Each row is a point on a landscape with many valleys, with its height.
From any point a ball rolls to the lowest of the 2 points nearest to it. It stops when none of these is lower. Distance is the straight distance between rows; heights are no part of it.
Zakov: [-23  -8 -21  15 -15  10  -6   7   1  16   3   3   3   0 -19   2  -6 -12
  23  -6 -38  -1   1]  h=596
Pibe: [ -4   2  -2   6 -20   0 -17  -6  10   3   0 -14   8   0  -7  19 -33  19
  -3  22  12  -3  -7]  h=536
gusev: [ -4 -19   3  11 -34  25  11  -5   5   1 -11 -13  23   0  -9 -10  -6   1
  17  28  -1 -16  -6]  h=678
Posa: [ 21   2  10 -18  44 -41 -26  -9  26   4  20 -11  -4  -8  19   1  -2  12
 -38   7 -14  15   9]  h=212
sumur: [ -6  -7   0  12  -4  14 -23   3   0  -8 -13  -3  28 -15 -22 -14 -22  -7
   7  27  -3  10   1]  h=685
vof: [ 17  28 -13 -10  51 -28 -29   0  34   0  -8  -3 -11 -11  13 -10   0   2
  -2 -11  -8  10 -14]  h=781
dalo: [ 30  19  17  -9   3  -9 -17 -12  -7 -13  -2  -1   5  -4   9  27 -11  23
 -32   2   8  14   6]  h=227
movu: [ -2   2  -7 -22  42 -15 -34   6  23 -35   0   0   1 -13   1  16   7 -25
  -8   6   2   0  -4]  h=739
tepa: [-15   1   2  -4 -34   2  41  12 -15  20  -8  -4 -16  14 -19 -24   0  19
   6  -2  21 -16  14]  h=658
vimi: [  3  10   6  -6 -20   1  41  13 -15  10   1   7 -26  12  -2 -11  20  12
   1 -34  14 -18   6]  h=695
guzul: [ 17   1   0  22  18 -17 -19  -5  17  10  -4 -22  10 -28   5  -5 -34  21
 -13  27 -10   7  -8]  h=624
vatus: [-32   1  -3   9 -23   8 -11  -1 -10  24  -6  21  19   8 -22 -12  -7   2
  24   8  15  10  -4]  h=603
Tula: [ -7  10 -17  21  -3   6  -7  14  15  -6  -1   6 -20  20   5  -4   4  -8
   6 -24  10 -13 -10]  h=411
sal: [ 24 -10  22   2 -18  23  26   8   4 -17  -5  -8  -4  -3   7  -3  16  -7
  -8 -16 -19 -11  12]  h=607
bevop: [  0 -10  10  20   1   8   1  14  10  -3  20  11   5  -3   0   7  11 -23
   2 -39 -19  -8  -1]  h=454
bik: [  8 -15   8 -18  26  -2 -22   3   0 -44  17   4  13   5  10  18   5 -21
 -23   7  -3  -2  -2]  h=713
nemu: [  4  -1   0   7 -18   8  12  -1   7  -5  -4   0  12   2  17  51   3 -11
 -11  -6  21  -4  18]  h=776
Vuf: [ -5 -29   1   6   7  14   6  11 -13 -14  19  10   5  11  21  23  14 -32
  -7 -24  -9   5  13]  h=374
lur: [-18  -4   6  11  -1   6 -28  -9  -2  19 -12  12  34  -6 -11 -10 -19  -2
   3  22   8  27  -1]  h=647
simig: [-29  17   0  -7   3 -12 -17  -3 -13  12   9  -2  -4  11  -9  -9 -24  42
  22  25   9 -12 -26]  h=504
zur: [ 19 -12   8 -19   2   8  -5   9  11 -46   3   9  -6   6   1   3  15 -21
 -17   7  -1  -8  -3]  h=687
rugot: [  4  -9  15   2  41 -24 -22 -19  -1   8  24 -13  16 -10  30  37 -11   6
 -21   5  10  19   3]  h=321
rad: [ 14   6   5  23  -8  14  -4   2  18   4  -8  -1  10  -2  11  22  -2 -16
 -13 -33  16  -2  22]  h=749
lufe: [ -6 -16   4   5 -26  13  21 -13   2  16 -17  -1  34 -12  -9  10  -2   9
  19  40  11 -23   4]  h=716
sona: [  6   8   0  -6  18   0   9  -2  -5   3  14  13 -40  11  17 -34  35 -17
   7  -7  -8  13 -22]  h=300
fim: [  2  -7   4 -16   3   6   5  -3   1  -8   7  29 -13  13  16 -25  28 -22
   2  -7   6  -1 -11]  h=271
dosol: [  1 -20   9  10 -30   1  37   4   6  26  15  -1   1  -1 -25 -17  -3  13
   2 -11 -29  -2  12]  h=459
Kefud: [ -5 -12   9  15 -26   6  38  -2  -4  38  -1   2   5 -13 -13 -40  14   0
  23  10   5  15   0]  h=679
moruz: [ -6 -19  19   4  28 -17 -14  -6 -10 -11  26  -7   9   5  20  50 -12  15
 -30   8  17   6   4]  h=373
Dod: [ 20  -9   7   8 -41  18  23   5   5 -12  -3 -11  -4  11 -10   5   1   4
   0 -16 -18 -12  25]  h=566
tas: [ -4  12 -14   9  33 -10 -38  -1   1  -3  -3 -17   9 -13   2  24 -20   8
   9  23 -27  11 -16]  h=705
pevo: [  5 -20  16   0   4  10  43  -1 -20 -11   5   9  14   3  22  33  29  -1
  -9   6  22  -3  16]  h=818
Keluv: [ -2  10 -14  19   0  -5  23   4  -8  17   2  -2 -41  -8   2 -30  11  13
  20  12 -12   8 -20]  h=310
Pogik: [ 10   3   0  15  -4 -16 -10  -9   9   7  -3 -25  18 -13   4  28 -36  24
 -21  28   3   9   3]  h=579
dopi: [  1  10 -10  10  11  -5  20  23  -5   9   4   5 -47   5  21 -33  26   7
  15  -7   2   7 -23]  h=226
kikof: [ -2 -15  10  -2   1  -3  15 -18  -6   8  19  24   4  12  13 -34  19 -35
   6 -14  -9   6   7]  h=195
Fira: [  2   9 -22  15  31 -23 -31   2  24  -3  -7 -16   9 -23 -11 -13 -27  12
  -1  25 -12  12 -16]  h=663
Biru: [ -5  25  -5 -13   6 -15 -33  -4  -3   4 -10 -13 -12  -1  -9  -7 -33  21
 -10   9  -7  14  -4]  h=357
dol: [ -7 -16  -1   4  25   3 -13  -7  -6  -9   8  12  21   7  20  16   4 -47
  -5 -16   3  -1  13]  h=442
Kod: [ 13 -14   8   4 -41   3  39   6  -2  17   9  12  -3   7 -12  14  10   6
  -5 -21 -25  -8  22]  h=517
kub: [-22 -11  -4   7  -8  10  13  24 -18   0 -14 -17 -14   1 -20 -50 -12   3
  18 -19  -8 -19   5]  h=261
suti: [  7  -4  -4  16 -28  -5  43 -14  -3  37  -5 -11 -15 -19 -12 -28   4  10
   7   9  16  14   4]  h=712
kaz: [-12  31 -10 -19  19   1 -27   4 -11  -6  -6  -7 -19  13  -8  -9 -17  11
   6 -12   4  -1 -13]  h=285
lizi: [ -7 -20   8   5 -25  12  17  17   2   9  -1 -14  -5  -1 -37 -44  -7   0
  11 -17 -19 -13  10]  h=369
tok: [ -8 -29   2  12 -30  24  16   3  -3  -9 -10 -14  10   3  -8  12 -12 -10
  -2  12 -15  -8  22]  h=623
lalil: [ 16  10   1   1 -13   2  33  -6  11  14   3  10 -20  -6  18  -3  33   3
  -3   0   2   7  -8]  h=763
vidub: [ 25  15  14 -17  19 -20 -24 -14  18   1   4 -12  -2  -3  17   0 -17  23
 -36   6 -14  19  14]  h=146
vin: [-17  19 -10 -14  -5  -3   3  -8 -17  22   4  10 -17   7  -9   2   2  34
  19  19   1  -6 -25]  h=451
golos: [ 26 -12  -2 -11  -7  15   6  15  10 -40 -13  -9 -12 -16 -10  -7   4 -12
  -1  -5  -6 -15   7]  h=652
zup: [ -6  -4 -13 -10 -30  -2  32  -6   2  15 -31  -5  25  -7 -31   6  11   9
  12  11  15 -33   7]  h=752
midig: [-12   4 -10   7  33   4 -24   8  -3  -4   1  -9   5  -3  19  41  -3  -4
   1   3 -21  12  -5]  h=740
Nitu: [ 11   3  16 -20   5  14  -1  -6 -27 -19  -1  14  14  15   8  35  12  -2
 -10  -3  -7  13  18]  h=854
tenib: [-15   3 -15  -1   1   3   6  13 -16   3  -7   2 -29   0 -11 -48   2  16
  14  18 -18   0 -27]  h=390
subud: [  7  23   2 -18 -17   1   2  -5  -5  -5  -7  21  -1  15  -5  30  10  21
 -11   5  23 -11  -5]  h=348
marav: [ -5 -15  23  -9  17 -15  -6 -14 -12  -9  32  19  23   5  22  44  10   6
  -9  13  19  -7  -5]  h=426
nide: [-18   9  -2   2 -10   2 -21   1 -11  -4  -7  -3   2   4 -12 -30 -26  22
  14  19  17 -12 -21]  h=558
mit: [  9  19  29 -28  19 -10 -36 -21  -5  -7  23   6  16   7  15  17  -1   4
  -2   1  12   4 -13]  h=351
bili: [  7  19   9 -15  33  -2 -35 -22  -8  -7   9   9  19   1  20  -8  -7 -22
   8 -10   5  10 -12]  h=408
zana: [ -6  -8  -9  -8  -9  10  10   9  -4  -8  -3   3 -14  -9 -20 -30   3   4
   3  22 -23  -2  -9]  h=455
fomu: [  0   7  -1 -18 -13  16  16  15 -17 -11  -1   5 -24  22  -4 -18   5  -4
   0 -32   9  -7   8]  h=723
Kas: [  9  26  16 -25  -2  -6 -13 -16  -7  -3  12  12   8  -4  -1  34   4  24
  -4  -4   6  -3 -13]  h=295
Vaza: [  5 -11  18 -10  11   8  13  -3 -40 -22   2  14  20  24  14  46  14   1
 -19   4  22  10  18]  h=839
Nepum: [-22 -11  12  20 -28  13  11   0  -4  32  -8  23  23  -2 -20 -25  15   2
  26   2  12   2   0]  h=640
toda: [ 10  19 -23  -3  48 -23 -28  10  32 -20  -9   1  -3 -22   6  13   5 -24
   4  -5   0   9  -3]  h=759
gif: [ -7   0 -11  18  18   5 -23  10   1   4  -2 -15  -5  -6  13  31 -12 -15
  -7 -19 -26  15  17]  h=768
tamon: [ -4  15  -7 -21 -23   1  24  -9 -13   7  -7  15  -9   3 -20   8  22  22
   1  13   6 -12  -9]  h=397
zogu: [  8 -10  17 -16  42 -34 -36 -23   8  -8  30  -9  11 -16  27  14  -7   0
 -23  -1  -1  14   4]  h=272
mip: [-27   0 -23  15   1  -1 -25  12  -1   8  -9   0   2  -1 -23 -24 -18  -8
  28 -11 -14   6   1]  h=538
meni: [ -4  12 -27 -23  12  -9 -38  -4  13   5 -16 -12  -9   4 -16  -7 -24  -6
  -8   8 -18  22   4]  h=416
sisa: [ 20   4  -5  -5 -13  12   3   3  23 -33 -27 -23 -12  -5  -7 -10 -10  -9
   5 -14  11 -23   3]  h=686
tifig: [-16   7 -28   2  13  -9 -29  10  11   3 -22  -6  -2  -4 -34 -27 -32 -19
   5   4  -3  14   9]  h=479
Laz: [-22   1   0   1 -28   9  20   5 -15   9 -17  -9  -3   8 -10 -25 -14  22
  12  15  28 -21 -10]  h=616
bofal: [ -7 -38   8   4   3   8  19  -3 -21  -3  25  20  17  12  20 -13  15 -43
  -3  -8 -18  11  19]  h=284
tifed: [ 11  -8   0   0 -15  -9  51  -2   7  13   3   8   3 -13   4  16  41  -8
  -9  -9   7  -6  11]  h=785
zevi: [ -3   9 -16  20  -9   9 -18   7  17   5  -9  -6  -4   2   3   6 -14   2
   8   7  -1  -6 -12]  h=480
kila: [ 13   7 -13  12 -17 -12  42 -15  11  18  -6 -10 -27 -20  -4  -7  27  12
   6   5  21   2  -7]  h=741
mutep: [ 11 -12  10   1 -11   4  30   1  -2   1   0  13  18   3  16  37  30 -17
  -1 -13  11 -17  12]  h=798
Taliz: [ 26  10   0   8 -15  12  -6  -5  23 -10 -15 -26   1  -4  13   7 -13  -6
 -19 -15  17  -6  12]  h=721
gokot: [-11  -1 -17  23   7   1  17  28   3  -4   6   3 -35  13   0 -28  11  -2
  20 -27  -6 -16 -13]  h=328
vekan: [ -8  19  -6 -16  20   4 -25 -10  -7  -6  -1   7   0  22   9 -14   1 -19
   5 -29   9   5  -9]  h=361

Where does a ball stop that starts at each point below?
gif => dopi
midig => dopi
tepa => Kas
gusev => kub
Zakov => dopi
Pibe => dopi
tifed => vatus
mip => kaz
nemu => golos
toda => golos
sal => kub
moruz => vidub

Call two points neighbours if one is among the 2 nearest of the other. Go from one point of each pair to the other, from neighbour to neighbour, staying as low as possible. Name the highest point that can't be avoided.
vidub / kikof => Zakov
kub / vatus => sumur
kikof / dopi => sona
kaz / vidub => bili
